Each row is a point on a tangle of strands that fork and nearly touch. The rows are in no order.
Points whose rows are less than 0.817 apart are linked; no others are. Some points are linked to none.
J655: .26  -.03  .35  -.26  -.01  -.18  .19  .08  .31  -.10  .18  .05  -.13  -.16  .36  .29  .62  -.30  .16  .07  .08  -.03
J723: .14  -.14  .11  .11  .58  .07  -.34  .13  .07  -.21  .13  .06  -.32  -.09  -.40  -.45  .17  -.07  -.06  .05  -.13  .00
J951: -.21  .18  .45  -.35  .03  .34  .18  .35  .48  -.06  -.17  -.17  .27  .03  .01  -.17  .10  .11  -.62  .00  .07  .21
J23: -.28  -.18  -.15  -.13  -.42  .00  -.25  .03  .08  .21  -.15  -.17  .09  .09  .00  -.09  -.53  -.09  .06  .09  .22  .04
J403: -.19  -.12  -.36  .14  .13  .06  .06  -.39  .31  -.23  .06  .20  .33  .42  .19  .52  -.09  -.01  .27  .04  .07  -.02
J818: -.29  .24  -.26  -.11  .36  -.03  .26  .08  -.11  -.18  .00  .03  -.29  .14  -.50  .02  -.08  .30  .20  .25  -.38  -.24
J864: -.23  -.04  .20  -.16  .59  .22  .21  .56  .16  .23  -.13  -.26  .22  -.09  -.43  -.01  .24  .09  .15  .02  -.18  .13
J234: -.20  .17  -.05  -.10  -.53  -.02  -.11  .28  .02  .00  -.02  -.35  -.02  -.03  -.22  -.07  -.09  .26  .23  .28  -.36  .05
J719: -.06  .02  .08  -.16  -.83  -.25  -.13  -.15  -.22  .10  -.09  -.10  .05  .04  .08  .05  .22  .22  -.27  -.10  -.34  -.09
J764: -.43  .04  -.27  .12  -.06  -.12  -.25  -.09  .03  -.20  -.30  .08  -.18  .49  -.45  .14  -.18  .21  .12  .18  -.29  -.14
J46: -.14  .31  -.06  -.10  -.30  .11  -.55  .03  .01  .22  .27  -.35  .11  -.19  -.24  -.44  .02  .17  .15  .43  -.07  .25
J952: .43  .12  .05  .31  .27  .06  -.10  .30  .16  -.08  .19  .16  .19  -.14  .56  -.21  -.46  -.14  -.35  -.20  .49  .12
J654: .17  -.29  -.07  .03  -.12  -.21  -.35  -.03  -.18  -.33  .11  .00  -.17  .07  -.01  .13  .28  -.08  .18  -.36  -.18  -.21
J314: .10  .04  -.60  .49  .44  .34  -.12  -.27  -.08  -.15  -.12  .28  -.30  .21  -.09  .19  -.19  .11  .46  .15  .01  .28
J918: -.09  -.24  .15  .14  .54  -.01  -.09  -.11  .63  -.07  -.32  .13  .12  .41  -.15  .30  .08  .11  .17  .23  -.03  .15
J761: .24  -.47  -.05  .73  -.08  .01  .04  .04  .27  .40  -.06  -.01  .49  .34  -.10  .30  -.40  .00  .44  .13  .13  .24
J122: -.24  .07  .06  -.08  .58  -.08  .54  .03  -.14  .02  -.07  -.15  -.22  -.03  -.30  -.09  .07  .45  -.02  .10  -.52  -.19
J150: .20  -.16  .19  .09  .26  .18  -.10  .19  .26  -.11  .04  -.19  .05  -.04  .56  -.14  -.15  -.04  -.31  -.10  .52  .26
J509: .00  .30  -.14  .12  -.24  -.18  -.02  .26  -.11  -.02  .21  .37  -.23  -.15  -.49  -.45  .51  -.09  -.21  -.02  -.51  -.14
J917: -.34  -.15  .29  -.09  .35  .48  -.01  -.04  .04  .01  -.34  -.28  .06  .25  -.08  -.04  -.10  .06  -.29  -.12  .29  .28
J587: .03  .00  .28  -.30  -.26  -.18  .35  -.25  -.04  -.07  -.06  .27  -.18  -.06  .18  .02  .29  .14  -.20  -.08  -.33  -.15
J84: .00  .38  -.06  .17  -.05  .10  -.02  .31  .11  .00  .01  .29  .35  -.14  .04  -.10  -.85  -.26  -.16  -.14  .29  .05
J896: -.12  -.18  -.27  .21  -.15  -.06  -.43  -.19  .19  -.06  -.45  .19  -.16  .33  -.22  .04  -.27  .12  .25  .21  -.02  .14
J260: -.20  -.23  .50  -.07  -.01  .35  .65  .38  -.04  .17  -.07  -.15  .26  -.11  -.22  .00  .33  .15  -.27  -.30  -.21  .02
J633: .11  .21  .09  -.04  -.37  -.40  -.12  -.16  -.37  .13  -.23  .14  -.32  -.11  -.22  .12  .44  .05  -.02  .11  -.51  -.09
J677: .07  -.05  -.32  .22  -.22  -.13  .03  .24  .40  .42  -.11  .00  .12  -.08  .23  -.02  -.58  -.44  -.26  .02  .50  .01
J941: .30  -.36  .42  -.14  .15  .02  -.17  -.05  .15  -.30  .10  -.07  -.01  .03  .22  -.04  .46  -.10  -.02  -.31  .15  -.02
J377: -.23  .33  -.09  -.01  .40  -.04  .13  .41  .49  -.25  .05  .29  -.13  .08  -.39  -.11  .04  -.15  .33  .37  -.12  .05
J229: -.18  -.08  .06  -.25  .13  -.23  .18  -.26  -.40  -.34  .18  -.14  -.21  .17  -.19  .13  -.04  .09  -.20  -.15  .18  -.32
J429: -.04  .23  -.32  .21  -.17  -.13  -.01  .32  .19  -.13  .16  -.07  .40  .03  .31  .09  -.50  -.16  -.06  -.47  .06  -.02
J646: -.04  .08  .11  -.10  .41  .00  .04  -.15  .12  -.23  .05  -.35  .14  .07  .35  .11  -.02  .13  -.26  -.42  .02  .20
J27: -.06  -.13  .07  -.01  -.59  .01  .48  .10  -.21  -.29  .25  -.15  -.13  -.06  -.02  .17  .12  .17  .37  -.07  -.24  -.30
J889: .25  .01  .08  .07  -.63  -.02  -.15  -.04  -.17  .33  .19  -.02  .59  -.18  .19  -.02  -.08  -.34  -.10  -.41  .04  .09
J138: .24  .04  .25  .08  -.36  .07  -.15  -.12  .05  .48  .32  -.24  .62  -.21  .00  -.33  -.24  -.22  -.33  -.20  -.02  .00
J176: .06  .52  .75  -.10  -.16  .40  .29  -.22  -.19  -.09  .13  .44  .13  -.06  .24  -.03  .41  .11  -.16  .00  .02  .08
J230: -.05  -.29  .38  .03  .13  -.11  .14  .21  -.37  .26  -.15  .03  .33  .17  -.28  .11  .62  .13  -.32  -.36  -.33  -.08
J910: -.03  -.32  .31  -.06  .32  .13  -.17  .44  .56  -.02  -.23  -.37  .00  .03  .09  -.07  .26  -.20  -.34  .18  .27  .11
J879: -.07  .18  -.32  .06  -.34  .21  -.65  .04  -.01  .02  -.11  -.17  -.18  -.25  -.32  -.41  -.05  -.02  .00  .24  -.08  .23
J810: -.34  -.17  -.19  .27  -.24  -.07  -.16  -.12  -.09  .09  -.13  -.03  .20  .46  -.05  .05  -.66  .06  .06  -.13  .18  .00
J521: -.13  -.01  -.16  -.18  .28  -.19  -.24  -.07  .18  -.25  -.20  -.21  -.29  -.05  .15  .04  -.28  .07  .08  -.16  -.23  .12
J278: .04  -.36  -.06  .04  .20  .07  -.13  -.16  -.14  .02  -.25  .03  -.43  .20  .28  -.27  -.54  .24  -.16  -.02  .18  .07
J63: .34  -.51  -.44  .40  .08  .19  .28  -.27  -.16  .09  -.06  .38  .10  .41  .21  .34  -.42  .10  .36  .16  .18  .04
J873: .03  .24  -.19  -.02  -.37  .06  .02  .21  .19  .31  .06  .00  .44  -.28  .09  -.21  -.60  -.42  -.32  -.11  .29  .05
J948: -.29  -.12  -.30  .38  -.11  .15  -.39  -.09  -.23  .08  .02  -.18  .25  .43  -.27  .24  -.31  .11  .55  .20  -.05  -.01
J36: -.07  -.28  -.28  .12  -.16  .01  -.21  .08  -.17  -.25  .21  -.22  .14  .20  .16  .04  -.31  -.11  .20  -.33  .13  -.23
J227: -.10  .34  .00  .01  -.21  .13  .43  -.04  -.27  -.46  .45  .20  .15  -.05  .13  .12  -.19  .27  -.10  -.31  .10  -.32
J539: -.04  -.11  -.01  -.01  -.34  .03  -.53  -.09  -.08  .47  .13  -.46  .18  -.22  -.19  -.35  -.34  .16  .02  .22  .03  .23
J422: -.34  -.07  -.32  .11  -.25  -.15  -.04  .03  .33  -.10  -.13  .03  .28  .36  .06  .44  -.27  -.02  .39  .04  .00  .01
J35: -.02  .15  .06  .24  .33  -.30  .38  .23  -.15  .11  .34  .49  -.12  -.26  -.34  -.44  .42  .34  -.13  .09  -.36  -.09
J924: -.26  -.06  -.40  .34  .00  .04  -.04  -.31  -.32  -.02  -.01  .02  .28  .54  .02  .13  -.48  .08  -.20  -.15  .30  -.31
J44: -.28  -.14  .11  .12  .50  .53  .09  -.18  .05  -.07  -.23  -.23  .36  .55  -.08  .10  .02  .03  -.18  .00  .28  .01
J645: .03  .06  .47  .37  .33  -.28  .36  .09  -.35  .55  -.14  .47  -.09  -.09  -.08  -.28  .63  .19  .14  .31  -.40  -.15
J286: -.30  .26  -.08  .11  .91  .02  .03  .08  -.12  -.05  .02  .18  -.15  .17  -.65  -.39  .06  .09  -.09  .14  -.16  -.05
J696: -.40  -.09  -.12  -.16  .50  .10  .27  -.17  .03  -.15  .05  -.09  .05  .50  -.09  .17  .03  .11  -.01  .17  -.24  -.35
J859: -.23  -.06  .02  -.26  -.77  .02  .12  .19  -.07  .04  .27  -.21  .19  -.11  -.01  -.11  -.15  .01  .00  -.04  .15  -.06
J820: -.19  -.07  -.04  -.08  -.22  .12  .58  .07  .01  -.52  .20  -.09  -.13  .10  .10  .09  .02  .25  .08  -.03  -.16  -.49
J383: .05  .08  -.01  .10  .03  -.25  .20  .28  -.03  -.09  .17  .37  -.28  -.16  -.40  -.27  .38  .24  .01  .09  -.67  -.26
J440: .12  -.39  .21  -.06  .49  .14  -.22  .25  .34  -.22  -.08  -.29  -.22  .01  .15  -.06  .06  -.12  .08  .14  .25  .03
J101: -.31  -.33  .07  -.02  .51  .34  .07  .55  .19  .11  -.41  -.32  .30  .23  -.31  .15  .16  -.06  .11  -.11  -.16  .12
J426: .20  -.02  .01  .36  -.19  -.02  -.04  .33  .03  .15  .15  -.29  .56  .02  .16  -.11  -.46  -.25  -.11  -.56  -.08  .03
J67: -.23  -.23  .15  -.13  .42  .20  -.06  -.31  .00  .00  -.24  -.19  -.29  .17  .04  -.18  -.28  .08  -.22  .02  .25  .10
J353: .05  -.08  .07  .10  -.49  -.24  -.26  -.18  -.43  .12  .18  .10  .27  .02  .16  -.03  -.12  -.09  -.30  -.52  .07  -.04
J993: -.12  -.16  -.14  .09  .41  .06  -.01  -.25  .23  -.13  -.20  .12  -.21  .17  -.06  .27  -.30  .00  .45  .24  .28  .25
J554: .08  .18  -.01  -.20  -.85  -.03  -.08  -.42  -.21  .44  -.24  .01  .15  .18  .08  .08  .36  .26  -.21  .15  -.25  -.20
J30: .07  .19  .33  -.09  .29  -.17  .26  -.05  -.42  .60  -.14  .63  -.19  .00  -.20  -.38  .57  -.06  -.01  .50  -.31  -.19
J598: .25  -.22  -.21  .29  .29  -.24  -.11  .20  .44  -.12  -.21  -.16  -.15  .12  .59  .14  -.28  -.09  .17  -.01  .29  .14
J686: -.10  -.31  .27  -.12  .61  -.04  .06  .15  -.09  -.07  .12  -.24  .16  .22  -.29  -.02  .49  .23  -.10  -.15  -.40  -.25
J225: .06  .08  .13  -.13  -.69  .00  .13  -.21  -.50  .32  -.03  .01  -.13  -.12  -.01  .14  .30  -.04  .34  .17  -.19  -.04
J299: .11  -.12  .13  -.30  -.23  -.15  .14  .16  .11  -.26  .27  -.02  -.02  -.18  .29  .30  .22  -.36  .24  -.13  .30  -.14
J250: .10  -.18  .23  .01  -.10  .07  .74  -.12  .05  -.05  .03  .00  -.40  -.44  .16  .03  .29  .00  .20  .04  -.29  -.15
J259: -.26  .07  .09  -.10  .84  -.01  -.06  -.16  -.15  -.06  -.14  -.19  -.25  .11  -.49  -.10  -.03  .24  -.11  .06  -.15  .00
J75: -.08  .07  .15  -.33  .12  -.04  .17  .17  .38  .04  .12  -.21  -.06  -.22  .37  .13  -.01  -.27  -.20  .20  .59  .11
J898: .28  .50  .01  -.23  -.38  .03  .24  -.07  -.01  .06  .25  .48  .41  -.56  .38  .09  -.02  -.14  -.24  -.08  .15  .07
J615: .01  .19  .73  -.05  -.08  .38  .39  -.05  -.10  -.07  .02  .25  .17  -.04  -.02  -.09  .47  .28  -.58  -.09  -.06  -.02
J960: -.17  .21  .03  -.14  -.02  .06  .35  .10  .07  -.46  .48  .04  .17  -.02  .26  .13  -.16  -.02  .04  -.21  .36  -.13
J914: .13  .53  .36  -.18  -.35  .14  .26  -.14  -.14  -.14  .23  .60  .12  -.24  .38  .07  .07  -.01  -.06  -.05  .10  -.02
J664: -.16  .32  .37  -.26  .07  .25  .16  .22  .40  -.10  .07  -.19  .19  -.22  .23  .02  .06  -.04  -.53  .17  .52  .26
J712: -.09  .29  .03  .26  .20  .14  -.05  .01  .23  -.10  .04  .49  .36  .09  .16  .00  -.60  -.02  .00  .01  .50  .07
J2: -.01  -.17  .28  .18  .68  -.06  -.17  .30  -.19  .15  .19  .02  .17  -.08  -.49  -.21  .57  .24  .05  -.19  -.39  -.08
J731: .11  .45  -.22  -.09  -.41  .06  .08  .00  .00  .05  -.03  .23  -.27  -.46  -.28  -.09  .44  .09  .06  .15  -.63  .13
J307: -.20  .25  -.40  .09  .19  .05  -.26  .09  -.17  -.32  .01  -.19  -.29  -.02  -.26  .08  -.14  -.01  .37  -.07  -.17  .04
J976: .12  -.11  .04  .30  .82  .39  -.18  .11  -.06  -.15  -.09  -.01  -.32  .18  -.38  -.47  .11  .16  -.02  .09  -.01  .06
J933: -.44  -.04  -.13  -.34  -.43  -.03  .02  .09  .31  .04  -.18  .04  -.08  .05  -.21  .05  -.32  -.09  .17  .41  .15  -.06
J961: -.25  .35  -.32  .00  .39  -.21  .03  .16  -.28  -.19  .04  .08  -.35  .00  -.70  -.25  .05  .09  -.11  .04  -.24  -.03
J711: .01  -.17  -.01  .24  .16  .19  .06  -.13  .15  -.13  -.09  .43  .05  .33  .27  -.19  -.63  .04  -.09  -.08  .59  .13
J267: .24  .13  -.28  -.07  -.25  -.06  -.35  .29  .28  -.23  .08  .09  -.21  -.43  -.15  -.06  .38  -.35  .15  .17  -.14  .08
J310: .26  -.23  .27  .42  -.40  -.25  -.36  -.23  -.60  .39  .23  -.26  .37  .14  .05  -.09  -.04  -.04  -.16  -.43  .01  -.03
J608: -.03  .02  .16  -.23  .50  .00  -.12  .37  .42  -.12  -.02  -.18  -.27  -.25  -.13  -.07  .18  -.28  .13  .29  .04  .09
J218: .16  -.12  -.14  -.05  -.24  -.01  -.28  -.28  -.01  -.03  -.02  .12  -.02  -.14  .40  -.38  -.45  -.02  -.62  -.34  .13  .05
J270: .42  .31  -.48  -.08  -.39  .18  -.44  -.07  -.04  .31  -.01  -.05  .04  -.52  -.10  -.01  .30  -.14  .21  .13  .08  .36
J710: .29  -.09  -.19  .20  .09  .04  -.37  -.17  -.55  -.18  .02  -.01  -.60  -.31  -.14  -.19  .08  -.03  .09  -.15  .06  .11
J706: .03  -.22  -.36  .14  .59  .24  -.15  -.12  -.11  -.28  .07  -.19  -.25  .16  .17  .13  -.15  -.02  .42  .11  .06  -.10
J923: .15  -.30  -.22  .02  -.06  .11  -.14  -.08  .05  .17  -.19  .05  -.13  -.02  .38  -.39  -.67  -.05  -.29  -.13  .30  .15
J47: -.30  .19  -.18  .28  -.27  -.23  .19  .05  .36  .08  -.07  .30  .50  .25  .09  .42  -.48  -.07  .09  -.13  .23  .10
J768: .15  -.07  .50  .01  .52  -.25  -.07  -.02  -.38  .15  .02  .16  -.07  .02  -.38  .00  .69  .02  .02  -.07  -.30  -.11
J94: -.17  .22  -.13  .19  .40  .25  -.17  -.27  -.17  -.42  .23  .25  .25  .40  .11  -.06  -.27  .18  -.37  -.10  .33  -.29
J893: .19  -.06  -.22  .29  .67  .40  -.12  .15  -.04  -.35  .03  -.03  -.46  .16  -.04  -.24  -.04  .07  .30  .15  .06  .10
J340: -.28  -.02  .30  -.01  .36  .19  .25  -.03  .60  -.12  -.20  .19  .34  .55  -.02  .27  .06  .16  -.09  .06  .03  .10
J29: .24  .44  -.15  .01  -.54  .16  -.32  -.14  -.06  .47  .16  -.10  .32  -.33  -.06  .01  .53  .05  .40  .26  -.15  .31
J399: .12  -.13  .40  -.05  .20  .30  -.20  .14  .24  -.40  .10  -.12  .17  .01  .29  -.08  .21  -.10  -.34  -.21  .34  .11
J202: .21  -.30  -.12  .10  -.29  -.12  -.34  .07  -.22  -.15  .11  -.25  .00  -.18  .18  .12  -.02  -.24  .41  -.32  .02  -.02
J365: .10  .02  .38  -.32  .18  .19  .43  -.25  -.25  .62  -.21  .41  -.16  -.20  -.16  -.22  .59  .03  -.01  .36  -.27  -.17
J660: -.09  -.14  .04  -.10  -.46  -.16  -.29  -.21  -.44  .34  .09  -.39  .16  -.18  -.15  -.07  -.16  .11  -.08  -.04  .02  .07
J50: .05  .03  -.10  .19  -.03  -.30  -.17  -.25  -.35  -.41  .17  .05  .08  .24  .08  .13  .02  .14  -.48  -.43  .12  -.30
J604: .26  -.34  -.37  .32  -.07  -.06  -.26  .40  .07  -.02  -.19  -.15  -.20  .03  .34  -.05  -.40  .02  .34  .07  .22  .16
J266: -.07  .36  -.22  .01  .27  .02  -.11  .38  .49  -.25  -.03  .11  -.30  -.15  -.27  -.21  .09  -.41  .15  .35  .13  .24
J746: .23  .19  .02  -.49  -.31  .12  .29  -.31  -.05  .26  -.06  .29  .02  -.10  .46  .15  .31  -.36  .16  .01  .16  .02
J131: .07  -.04  .23  -.55  -.08  .04  .20  -.42  -.16  .12  .07  .25  -.22  -.18  .04  .07  .36  -.26  .12  .07  .13  -.05
J156: .21  .22  -.27  -.23  -.71  .15  .29  -.43  .00  .37  -.41  .31  .08  .10  .35  .03  .29  .19  -.09  .06  -.22  -.19
J181: -.19  .09  .06  .08  -.26  -.17  -.03  .18  .27  .64  -.07  -.48  .44  .01  -.07  -.08  -.45  -.10  .26  .23  .00  .23
J223: .43  -.27  -.04  .00  .36  .06  -.22  -.09  -.17  -.21  .11  -.07  -.49  -.28  .19  -.08  .09  -.02  .26  -.07  .16  .11
J366: .28  .17  -.25  -.36  -.52  .02  .02  -.22  .13  .24  .05  .18  .35  -.41  .35  .08  -.02  -.14  -.33  -.16  .08  .08
J393: .15  .29  -.11  -.17  -.57  .11  -.14  -.05  -.27  .16  .08  -.01  -.15  -.39  -.21  .06  .49  -.07  .35  .26  -.34  .19
J213: -.05  -.06  -.36  .21  .25  -.01  -.11  -.30  -.30  -.32  .07  .00  .01  .39  .19  -.02  -.36  .20  -.42  -.30  .26  -.34
J980: .11  .06  .28  .42  .49  -.51  .34  .11  -.39  .25  .07  .38  .01  -.16  -.32  -.22  .58  .50  -.02  .19  -.32  -.13
J811: -.19  -.33  -.01  .03  .73  .25  -.11  .27  -.11  .10  -.24  -.37  .28  .24  -.41  -.03  .20  .15  -.14  -.13  -.33  -.10
J240: .09  -.16  .32  .24  -.23  -.45  -.39  -.21  -.47  .32  .29  -.52  .21  .00  -.13  -.08  -.06  .23  -.04  -.10  .00  .03
J573: .30  .32  -.28  -.32  -.18  .02  .07  .31  .32  .01  .10  .06  -.21  -.57  -.15  .08  .50  -.27  .11  .39  -.03  .00
J577: -.31  .17  .10  -.34  .29  -.04  .46  -.10  -.11  -.05  -.11  -.24  -.38  -.22  -.11  .11  -.17  .24  .08  .05  -.37  .11
J62: -.09  -.01  .28  -.21  .26  -.27  .42  -.14  -.21  .07  -.09  -.06  -.30  -.16  -.28  -.02  .28  .36  -.31  .05  -.37  -.22
J479: -.03  -.16  .06  -.28  .11  -.10  .10  .27  .31  -.51  .18  -.18  -.04  .17  .15  .11  .08  -.18  .15  -.02  .17  -.24
J542: .19  .33  .31  -.32  -.14  -.04  .11  .09  .35  -.33  .20  .16  .25  -.29  .47  .03  .17  .12  -.43  -.02  .09  .08
J118: .08  -.11  .09  -.24  .00  -.06  -.20  -.40  -.11  -.08  .01  -.01  -.16  -.14  .28  -.19  -.10  .01  -.39  -.34  .20  .16
J178: -.05  -.23  -.12  .54  .05  .08  -.17  -.07  -.01  .41  -.06  -.24  .44  .43  -.07  .17  -.39  .09  .55  .09  -.09  .11
J964: .30  -.29  -.18  -.04  -.34  -.15  -.30  .07  .21  -.01  .09  -.04  .14  -.26  .41  -.09  -.09  -.30  -.16  -.16  .29  .00
J105: -.28  -.01  -.06  -.09  .25  .15  .74  -.04  .05  -.36  .09  -.03  -.04  .34  .01  .04  -.01  .34  -.05  .14  -.29  -.53
J195: .02  -.10  -.22  -.18  .15  -.08  -.09  .19  .23  .03  .03  -.17  -.29  -.33  .20  .15  -.12  -.35  .12  .30  .62  .00
J977: .27  .22  -.10  .28  -.04  -.17  -.37  -.25  -.61  -.02  -.05  .10  -.49  -.16  -.38  -.11  .42  -.18  -.06  -.07  .00  .12
J886: .12  -.07  -.15  .68  -.11  -.04  .17  .02  .39  .19  -.12  .33  .58  .25  -.05  .33  -.58  -.21  .05  -.23  .30  .13
J672: -.03  -.04  -.03  -.44  -.22  -.08  .40  .14  .31  -.18  .04  -.08  -.23  -.28  .02  .01  .13  -.03  .06  .25  -.08  -.10
J206: .08  .03  -.27  -.22  .07  -.03  -.42  -.02  .11  -.10  -.23  -.14  -.38  -.35  .10  -.15  -.23  -.01  -.07  .05  -.08  .26
J949: -.03  -.02  .23  -.38  .23  -.07  .17  .16  .21  -.16  .04  -.04  -.21  -.26  -.18  -.11  .27  .03  .08  .10  -.25  -.06
J497: -.10  .01  -.08  .26  -.32  -.28  -.07  .27  .46  .47  -.19  -.14  .27  .07  .04  .36  -.42  -.24  .21  .14  .16  .20
J490: -.19  .41  -.25  -.01  -.42  .05  .00  .31  .02  -.05  -.03  -.18  -.32  -.34  -.34  -.20  .08  .21  .08  .19  -.57  .10
J967: .09  -.11  .31  -.26  -.23  .04  .41  -.23  -.25  .13  -.01  .37  -.35  -.09  -.10  -.04  .44  -.23  .28  .18  -.24  -.34
J537: .39  -.45  -.21  .10  -.05  -.03  -.29  .24  -.14  -.22  .11  -.14  -.31  -.21  .31  -.06  -.17  -.10  .27  -.15  .25  .06
J858: .34  -.20  .29  -.22  .20  -.10  -.17  .08  .09  -.24  .10  .08  -.19  -.07  .09  .08  .58  -.26  .31  -.06  -.13  -.01
J742: .09  -.06  .15  -.22  -.25  .00  .32  .10  -.21  -.21  .24  .13  -.35  -.21  -.23  .03  .32  -.08  .46  .08  -.28  -.28
J498: .02  -.14  -.19  .59  -.25  -.29  .00  .29  .37  .50  -.15  .06  .08  .15  .27  .34  -.43  -.41  .00  .06  .46  .00
J936: -.14  .14  .52  -.33  -.07  .23  .41  -.04  .23  -.16  .10  .02  .04  -.10  .07  -.23  .23  .18  -.50  -.02  .00  .01
J781: .08  .18  .08  -.04  .18  -.54  .17  -.07  -.39  -.06  -.13  .13  -.36  -.18  -.38  .09  .35  .17  -.14  .06  -.48  -.13
J468: -.36  .13  -.16  -.03  -.02  -.13  -.09  -.06  -.65  -.05  -.03  -.33  -.36  -.09  -.57  .05  -.14  .04  .06  .11  .07  -.09
J912: .19  -.09  -.32  .31  -.11  -.11  -.34  .31  .19  .57  -.22  -.44  .15  -.24  .22  -.12  -.48  -.17  .08  .09  -.04  .33
J74: -.29  -.07  .04  .02  .38  .23  .23  -.46  .38  -.25  .05  .21  .36  .46  .07  .53  .08  .07  .03  .21  .11  .00
J630: .20  .43  .03  -.22  -.56  .04  .33  -.43  .07  .12  -.13  .42  .04  -.06  .60  .01  .27  .04  -.21  -.10  -.25  .03
J520: -.08  .14  -.12  -.35  -.31  -.05  -.10  -.16  -.40  .02  -.02  -.05  -.40  -.34  -.45  -.06  -.02  -.04  .03  .15  -.07  .01
J807: .03  .14  -.03  .02  -.51  -.32  -.50  -.08  -.31  .04  -.10  -.19  -.13  -.13  -.15  .05  .26  .14  -.05  -.04  -.42  .08
J713: .10  .04  .38  -.23  .00  -.25  .05  -.28  -.20  -.25  .05  .12  -.08  .15  .18  .11  .38  .01  -.24  -.34  -.12  -.17
J102: -.18  .09  -.22  .32  -.25  .02  -.63  -.03  -.04  .11  -.33  -.07  -.25  .13  -.28  -.20  -.35  .15  .07  .25  -.09  .26
J431: -.39  -.13  -.11  -.26  -.30  -.07  .07  .08  .15  -.28  -.12  .03  -.11  .39  -.28  .04  -.22  .19  .10  .15  -.08  -.30
J395: -.34  .43  -.14  -.04  .17  .18  .22  -.19  -.23  -.40  .28  .17  .26  .26  .08  .10  -.34  .26  -.25  -.04  .14  -.35
J52: .25  .30  .15  -.24  -.33  -.09  .38  -.15  .38  -.07  .03  .22  -.01  -.29  .61  .15  .32  .07  -.29  -.08  -.14  .12
J315: .16  -.20  -.13  .42  -.05  -.05  -.11  .27  .11  .40  -.12  -.46  .31  .08  .15  -.03  -.64  -.26  .17  -.29  -.03  .17
J61: .22  .25  -.01  -.22  -.66  -.05  .21  -.01  -.05  .31  .10  .28  .31  -.16  .45  .28  .21  -.41  .21  -.13  .08  .03
J881: .15  -.38  -.02  -.05  .35  -.13  -.28  -.16  -.06  -.44  .06  -.16  -.24  .23  .07  .03  .23  .06  -.13  -.25  -.12  -.35
J276: .04  .17  .10  -.20  -.70  .00  .08  -.24  -.45  .42  .01  .15  .22  .13  .30  .15  .10  -.23  .15  -.15  -.08  -.01
J507: .23  -.40  -.12  .32  .19  .21  .20  -.37  .08  .05  -.07  .37  .01  .38  .26  .15  -.45  .15  .11  .02  .48  .25
J157: .19  .06  -.24  .16  .09  .01  -.43  .17  .03  -.42  .11  .16  -.41  -.23  -.30  -.33  .20  -.19  .06  .00  -.16  .07
J583: .18  .04  .02  -.48  -.19  .07  -.08  -.56  .02  .12  .00  .21  .14  -.25  .36  -.07  .14  -.09  -.41  -.15  .13  .15
J210: .36  -.39  -.09  .71  -.22  .05  .26  .25  .25  .38  -.14  .14  .27  .38  .08  .17  -.57  -.15  .10  -.11  .25  .21
J472: .04  .00  .09  -.07  -.09  -.05  -.24  .00  .17  .68  .18  -.52  .41  -.25  -.05  -.32  -.38  -.11  .07  .22  -.02  .13
J334: .01  .09  -.22  .23  .30  -.14  -.07  .24  .36  -.26  .12  -.03  .19  .18  .56  .13  -.34  -.12  .01  -.27  .32  -.03
J320: .16  -.02  -.20  -.43  -.46  -.01  .05  .06  .16  .09  .02  -.09  -.11  -.48  .06  .09  .25  -.10  .16  .24  .14  -.06
J182: .07  .33  .20  .12  -.23  -.31  -.04  -.31  -.41  -.32  .11  .37  .05  .30  .25  .22  .28  .07  -.26  -.40  -.03  -.27
J750: -.25  .08  -.01  .11  -.16  -.24  -.33  -.13  -.60  .22  -.02  -.55  -.06  -.09  -.45  -.05  -.32  .21  -.01  .13  .13  .06
J140: -.08  -.34  -.50  .27  .26  .13  -.02  -.04  -.15  -.15  .12  -.16  .01  .32  .26  .20  -.45  -.15  .31  -.10  .19  -.18
J747: .17  -.11  -.44  -.07  -.26  -.04  -.45  .09  .13  .27  -.16  -.29  -.03  -.46  .12  -.11  -.26  -.14  .03  .12  .00  .25
J219: -.08  -.17  .37  -.35  .14  .13  .12  .44  .37  .10  -.24  -.32  .19  -.11  -.13  .02  .34  -.13  -.36  -.02  .05  .19
J588: .24  .08  .17  .12  .45  -.26  -.26  -.23  -.46  -.06  -.01  .25  -.45  -.13  -.40  -.03  .50  -.13  .01  -.13  -.10  -.06
J436: .26  -.23  -.51  .58  .13  .28  -.13  -.11  -.25  .11  -.04  .23  -.09  .34  .00  .25  -.36  .15  .58  .23  .03  .16
J576: -.04  -.03  .07  .01  -.55  -.26  .30  -.07  -.07  -.19  -.11  -.03  -.24  .00  .03  .04  .14  .34  -.25  -.09  -.47  -.26
J405: -.42  -.04  .12  -.10  .52  .38  .38  -.03  -.06  -.05  -.02  -.27  .34  .42  -.17  .10  .12  .21  -.20  -.05  -.17  -.16
J367: -.21  .09  .11  -.08  .30  .09  .22  .24  .36  -.49  .32  -.18  .23  .25  .26  .19  .02  -.06  .03  -.02  .48  -.19
J895: -.14  -.09  -.01  .01  .32  -.04  .09  .03  .33  .04  -.15  .06  -.29  .04  .13  .31  -.14  -.27  .38  .33  .69  .16
J935: -.28  -.06  .11  -.20  .55  -.04  -.06  -.01  .40  -.11  -.23  -.09  -.11  .30  -.03  .09  -.06  .06  .13  .02  -.15  .11
J294: .07  -.07  .41  -.63  .16  .15  .16  -.39  -.14  .37  -.10  .13  -.14  -.30  -.18  -.05  .47  -.10  -.13  .15  -.09  .04

Follow the links from the first point to the second, and from the first to the third. Name the last point that the two ways share.
J554; J150; J310 => J213
J101; J206; J266 => J537
J118; J29; J30 => J131
J294; J672; J195 => J951
J138; J182; J367 => J213
J195; J44; J710 => J951
J63; J924; J240 => J539
J768; J206; J914 => J537

A fork is a point with three links. Follow the links from the first point to the second and name the forks in between, in order.
J952; J587 => J213
J310; J156 => J660 > J539 > J213 > J719
J807; J353 => J719 > J213 > J539 > J660
J918; J223 => J537
J314; J23 => J539
J367; J520 => J213 > J539 > J660
J315; J936 => J537 > J202 > J608 > J951
J36; J914 => J608 > J951
J472; J299 => J539 > J213
